Points, in no order, along strands that fork, close into loops and pass close to each other.
Points whose rows are less than 105 apart are linked; no others are. Some points are linked to none.
tilo: [  1 -18 -39  -3  -9  40  -2  16 -18  19  -6 -29 -23  34 -51  18  -3  15
  29  14  -2  35   9 -13 -53 -13  55 -30]
teku: [ -3  19  26  -7  -6  23  -4   7 -18   0 -18 -47  -1   5  -7   8  -6  -9
  24   7  14  21  28  33 -11 -13 -14   1]
gos: [ 27  14 -16 -39  53  49  49 -68  41  -9 -16  52 -19   4  21 -38  38  16
  30  48 -42   2  65  33  20   3 -21  12]
volon: [ 14   9  -6  19  12 -25   0  37   7  -8 -20  16  13  12  20  15 -22  19
  -5   2 -20 -23 -21  -4   3 -29  19   6]
likid: [-31 -16  24  26   4 -26  -4  61   2 -24  -9 -14  37 -14  10  48 -19   2
 -32 -90   4   3   0 -17 -41 -26  71  21]
kibut: [  6  -2 -33   9 -21   2  46 -12 -35   4   4  -6 -91  -4  36  47   2  28
  17   5 -19 -12  18  17 -46 -18 -10  -4]
gor: [-14 -15  28  26  25  25  -6  12   9  17  12  24  20   7 -22 -48 -22  26
  11   0   5 -41 -12  -3  19 -32 -21   6]
dumo: [-27  29   6  -9 -11  17 -45  -7   9 -27   6  18  34   8 -22 -41  33 -12
 -18 -11  -8  11 -12  -5  44  43 -11 -29]
vuzi: [ 33  15 -33 -15   1  20   2 -15  31  13 -14  -8 -35  22 -32 -13  15   7
  35  49 -22  -6  35   0 -12 -11  44  27]
tuz: [  0  -2  37  29   6  22  -3 -10  -4  15   5   8 -30 -15   6 -19 -19  32
  21  18   9 -32   6  16  15  -8 -18  16]
kefub: [-27  14   9  -4   0  16 -28 -40  52  26  23  55   8  -5 -13 -69  38 -22
  -2  14   6  16  -6  43   9  60 -66 -27]
Bogi: [-18   4   0  16  37   9   1  -5  23   2  12  40  33  11  10 -72 -38  34
   8  20   6 -32 -31  -6  11 -27 -24  -9]
zudu: [ 28  19 -18   4  22 -26  29  25  19   6 -22  19 -17  28  30  20 -11  38
  14  36 -41 -37   6  23  -3 -24  20  18]
ked: [ -5  16   2 -25  -6  -6 -46  -9  32  -5  28  10  42 -16 -11 -41  18 -21
 -17  38   3   7 -19   9  37  53  -9  -9]
sikag: [ 12  12  13  22  -3 -34 -17  40  -6  17 -10  -3  19  -4   9  -6 -51   7
  24  -7   2 -52  -6  21 -20 -29   6  40]
tir: [ 12 -23  16  17   4  -3  16   9 -31  19   2 -32 -13   4  -5  50 -16 -24
  19  -5  29   6  18  32 -38 -24 -21  20]
rof: [ -56   -3   13   41  -41  -34   24   44  -37   13    5  -16   -2  -40
   12   52  -19  -10  -20 -110   44    5   17  -31  -61  -32   29   27]
vozo: [-17  16   6  11 -32  -8 -18   6 -16  12   8  -8 -29  -8 -28   2   9 -33
  28  -5  25 -34 -10   2   2   0 -25  53]
Meze: [ -5 -13  34  17  14 -40 -20  49   9  -9  -3  -2  54   0  11  40 -23   9
 -52 -61  -3   5 -31 -35  -6  -4  30  16]
kabe: [ 23   2 -26  20   4  13  43   0 -24  10 -15  -7 -51   5  48  22 -16  20
  35  13  -8 -14  25  38 -32 -39  -6   3]
teti: [ 18 -12   2 -31   5  22  11 -33  35  32  30   8 -53  -4 -33 -10  20 -46
  25  42 -19 -33  30  25 -12 -11 -16  51]
Pesoz: [ -8 -35  14  49  27 -22  13  57  -1   3   3  31  36 -22  30   2 -49  29
  -8 -63  -2 -40  -9   5   4 -17  -4   4]
Gim: [-39  -7  27   0 -23  19   1  16 -36 -30   8 -49  12 -29 -26  35  23 -20
 -22 -62  37  41   1 -15   4 -15  32 -25]
Toku: [ 15  14   6  10  -8 -39 -17   9 -23  13  -2 -13  16 -24  37  -7 -45   3
  20  -3  32 -38 -10  14   8  -8 -22  42]
Niro: [-30   9 -25  -2   5 -37 -31 -18  31 -12  -1  22  46   1  20 -57  -3  -3
 -31   7  12   8 -78 -25  -6  23 -40  -5]
peg: [ -2   9  28 -22  -2  45  -8  13  -5  -8  20 -44   3  -7 -25  -8   4 -13
  24  17  11  30  34  41   9  18   4 -32]
vugu: [ 30   0 -15 -20  17  28  17 -54  38  29   1  35 -38   5  10 -18   7 -46
  36  43 -10 -22  30   5 -10 -32 -40  60]
tum: [-31  -2 -42  -5   7 -36  -8 -35  34 -26  -1  40  12  10  13 -62  34   7
 -12  20  21  25 -75  -5   6  36 -43 -20]
Rar: [  2  -5   7  16  10 -17   1 -36   3  16   8  30  -8  -7  26 -11  12 -32
 -14  28  22  -7 -22  22  17  21 -75  16]
Bug: [-15 -17  -1  13 -15 -32  -1  64 -12 -12  -1 -34   4 -11  -1  37 -24  10
  -7 -54  16  15  -8   3 -34 -18  75  -3]
nobem: [ 16 -16 -17   5 -12 -29  29  20  -4   2 -10  -6 -50   6 -12  73  16  33
  -4   6 -20   2  -5   7 -28  -1  48  11]
kiriz: [ 33  -5  32 -22  -3  28  -1 -57  21   1   3 -19 -57 -26  -8  10  21   8
  28  27  -9  22  45  71   0  32  -9  24]
kof: [  7  -2   2 -14 -26   5  -9 -11   6  14  17 -13 -38   2 -44  11  23 -31
  12  22   3 -22   9  15  -2   4 -12  51]
zanit: [-18   7  32 -13 -17 -12 -30  34 -19 -49  35 -28  57   7 -13  13 -23 -30
 -38 -61 -18  -8 -17 -43  15 -24  14  -7]
Rut: [-17 -11  26  34  -2  24 -16  22  -3 -43  -5   5  -1 -18 -25  -4  14  31
 -19 -26  -8  -5 -11 -31  30   6  34   5]
zakif: [-18   8 -10  -3 -19  38  -4  16  -3  27  19 -36 -42  16 -28  16  -3   1
  23  11   1  21  10  -4 -56 -31  28 -18]
Neke: [ 14  -3  -8   8  16 -24 -10   1 -13 -22 -12  17  52 -10  27  -7 -27  24
 -15   3   0  -7 -52   9  33  -6  -1   2]
Pel: [ -5 -27   1  56 -19 -55  -1  19 -32  14  17  28  35 -14  44   2 -57 -13
 -40 -81  15 -46   5 -55   6  -7 -28  14]
tulin: [-14  -2  25 -14 -21  -2  -7   8 -39 -46  -8  -8  11 -12 -15  20  25 -38
 -28 -45   9  18 -19 -17  39   9  14 -16]
zut: [-14   3   9   1  -2   6 -18   9 -17 -40 -11  19   5 -16 -21  -7  46 -20
 -21 -19   4  -3 -16 -32  56  21   9 -30]
tizug: [  5  -4  19   8  10   3 -11 -34  20  17   8  18 -16 -23  10 -29  -6   0
  16  37  14 -11  -7  31  24  18 -43  21]
madak: [ 18   3 -42 -15  -5  24  -7  20   0   7 -17 -28  -2  37 -58  -1  12   8
  18  16 -15  -4  12 -23  -3 -13  56   8]
didu: [ 35  17 -30 -19  22   4  21  -8  24  18 -28   4 -36  45   2  20   9  20
   8  47 -49   4  29   5 -16 -30  22  23]
pases: [-22  -5  26  34 -23  28 -13  45  -3  -8  -3 -12  -3   5 -36  26   6  32
 -28 -33  -3  12 -13 -52  -8  -7  54  -4]
bulib: [ 40   3 -39 -46  53  38  46 -52  25  -9 -17  23  -4  36   1   2  32   1
  18  57 -49  41  66  30  20   6   5 -15]
Kog: [  9   8 -19 -26  28  -9  -1  -6  26  20 -22  29  37  57  -2 -11   7   8
 -25  44 -24   1 -36 -46  11   4  -4 -35]
Gizo: [ 44   1 -20 -64  47  43  19 -45  47   6 -16  37  -1  34   3  -9  55 -43
  -4  49 -55  34  65  13  25  31 -16 -42]
dirom: [ 26 -20  -9  -6  -8  18 -38  -8   5 -11 -27  -4  23  -4 -63  -2  44   6
   9  16  17  36  22  16  24  70  35  10]
Muziv: [-22   0   6  -6 -36  24  25  14 -35  28  23 -42 -52 -13 -15  18 -16  -1
  33 -23  29  21  16  20 -82 -52   3 -10]
Suni: [ 10  18  -6 -22  22   5 -44 -21  55  19   3   1  57   9 -23 -56  12  -7
  -7  45   3  23 -22 -17  11  46 -10 -10]
taf: [ -4 -32   1  64  -2 -47  23  53 -30  28  13  30  14 -30  32   1 -47   2
 -15 -85  16 -58  12 -21   2  -5  -9   3]
voziv: [ 36 -22   7  -7  15   9 -19 -14  20  -7  -2 -10  20  -6 -41   1  23  27
   1  45  18  21 -10  19  32  52  12   1]
muz: [ 28 -13  -7 -14  17 -40  -3  11   6  -3   2 -13  65 -10  -6  -6 -30  35
  -1  31  10  -1 -47  16  22  -3  36   9]
kofo: [-24 -16   6  -4 -15  33   6  18 -41 -27  14 -45   3 -30 -21  28   5  11
  -6 -38  22  63   0   7 -17   2  57 -34]
dufo: [  9  33 -13  -7  10  48  29 -38   1  -5 -27  12 -70   2  32  -5  13   0
  47  27 -22  -4  59  34   0  -8 -29  -5]
daz: [ 20  20 -16 -21  18  64  37 -44  37   3 -17  15 -63   4  26 -23  17  16
  40  38 -41  12  76  28  -2 -11   9   6]
feneg: [-24  20  12  13 -23 -10 -26   2 -38 -11  25  -1  18  -6  12 -15  -4 -59
 -14 -46  20 -21  10 -35  29   1 -47 -11]
leguk: [  15  -23   -6    5  -30    5   40  -18  -20   13   38  -21 -100  -14
    5   36  -11   22   22    4  -10  -23   21   31  -51   -8    9   27]
lote: [  5  -3 -35 -12 -27  -4  15   8 -36 -25  -3 -16 -48   7   3  47  25   9
  -1  -5  -9  21 -11   2 -23  -9  39 -44]
Nosu: [-13  11 -20 -22   4  -8 -24 -44  58  -9  12  54  20 -21  17 -66  35   0
   4  36   0  15 -15  55   3  64 -48 -33]
pebo: [ -6 -15  30  -2  17 -39 -14  37  10   4   7 -12  44  14  -9  39 -17 -20
 -37  -3  -3  15 -31 -32  11   5  10   9]
pibe: [-11 -22  29  36  -5  18  15  10  -2  -4  -7   6 -38 -27 -14  -2   2  51
   5 -12   5 -16  -9  10  14 -11  21   8]
vab: [ 24  22 -21  -2  -4   9  30 -36 -24   2 -32  15 -36  -6  54   0  -8  -5
  31  23 -21 -21  51  25   8 -21 -33  22]
gigat: [ -4  26  12 -18  -1   6  -3   8 -14  -5 -22 -16 -16  35  21  19   1 -18
 -12  22 -44  -5  10 -27  13 -12  -1 -44]
nobeg: [-23  -7  21  18 -28  -7  16  19 -26  23  12 -41 -29 -14  -9  30 -19  -5
  33 -28  46   9  10  25 -58 -33  -3  25]
Kuv: [  2  -9 -22  32   3 -57   3   6 -40  13  -5  38  35  -9  58  -7 -41 -16
 -31 -43  20 -36 -31 -33  16   0 -68  -5]
zinil: [ 14  -1 -40 -25  23  42   1   7  -3  -6 -16   0  24  27 -39 -23  19  20
  19  35  -8  12  38  -8  35  45  33 -50]
nenuv: [-14 -20 -21  10 -31 -25  22  44  -8   4   3 -29 -33 -11 -25  62   8  20
   4 -22  11  16 -19   4 -55 -11  65  18]
Ratuf: [-38  11  25  18 -44   7  -9  12 -60  -6   7 -30  -5 -18  19  11 -21 -24
 -19 -64  20 -15  18 -32   0  -7 -21  -1]
pob: [ 44  -4  -7 -18  35   7   1 -30  69  27   9  24  -2   6  -3 -12   6   8
   1  74 -17  13   7   2   7   0 -10  14]
lare: [ 11  20  19 -28 -12  22 -19   6 -34  -7 -15 -49  19  31   3  22 -11  -7
 -17   1 -48  23  20 -41   6  -8  20 -68]
maki: [-19 -18   6  -6 -31   2  26   8 -46 -12  34 -44 -30 -45   2  50   2   5
   1 -39  60  45 -17  16 -55 -18  40 -23]
tiziz: [  2  26   3 -24  13 -11   2  -8  -9  -8 -31  17  19  53  20  -8   9 -15
 -21  15 -35 -18 -27 -55  19 -15 -28 -41]
kaded: [  5   7   1   2   0 -52  -2 -10 -17 -26   5   6  39 -38  51 -15 -23   9
 -10  -3  31 -16 -45  21  37  18 -23  26]
pizen: [ -4  -7   8  40  16 -34   6 -11  -8  22  -2  32  18   0  28  -8 -14  -5
  -8 -16  27 -10 -36 -12   3  -2 -73  11]
fafid: [ 18 -40  15   9  12 -17  -6  15  18   1  -7 -11  29  -7 -43  -2  -2  30
  -2  12  27  14 -28  20  21   4  33  24]
Miseg: [-14  21  -3  13 -27 -17 -16   4 -15  12  11   7  -7   0   2 -11  -2 -54
   1 -16  10 -40  -4 -38  20  -1 -44  32]
fepe: [ -9  16  40 -17 -21   3 -28  12 -21 -36  11 -48  49  23  -1  20 -24 -10
 -45 -42 -33  11   1 -56  12  -1  26 -34]
sumak: [ -5  14 -17 -20  27 -32 -28 -22  41  -2  -4  -2  60  33   7 -40 -10  -7
 -28  36 -10   6 -49 -26  -5  20 -25 -20]
Pibor: [ 15  11 -15 -61  44  16   7 -52  45  13 -13  37  27  28   8 -26  42 -22
 -21  61 -40  25  27 -25  32  26 -34 -52]
vapam: [-11  -6 -41 -22  15  -9 -14 -62  53   2  12  42  26  10   7 -79  41  24
   1  38   1  29 -45  36  10  60 -23 -36]
nevu: [-45  -4  23  34 -48  -7   6  20 -38 -13   5 -25  -8 -41   8  22 -19 -21
 -14 -80  44  -3  14 -30  -7 -16  12  36]

A piece is two or more points that can be reached from each other along the links. Count, over all rows, the pieces, the separate loops (a circle has one, a figure eight two, a Y none), the forks (points with three links) and the tips (points with one).
pieces: 5
loops: 1
forks: 6
tips: 14

A tip is a point with one link. Name the tips that can be reached along the links from each point below, in the order of the rows.
kabe: leguk, Pibor
volon: peg, dirom
Miseg: rof, vugu
Meze: lote, pebo

Name the points in between on the shortest way along the links from the first point to the second, in order.
Gim / pizen: tulin > zut > Rut > pibe > tuz > tizug > Rar
vapam / Rut: tum > Niro > sumak > Suni > ked > dumo > zut
leguk / Pibor: kibut > kabe > vab > dufo > daz > gos > bulib > Gizo
Muziv / fafid: zakif > tilo > madak > vuzi > didu > zudu > volon > Neke > muz
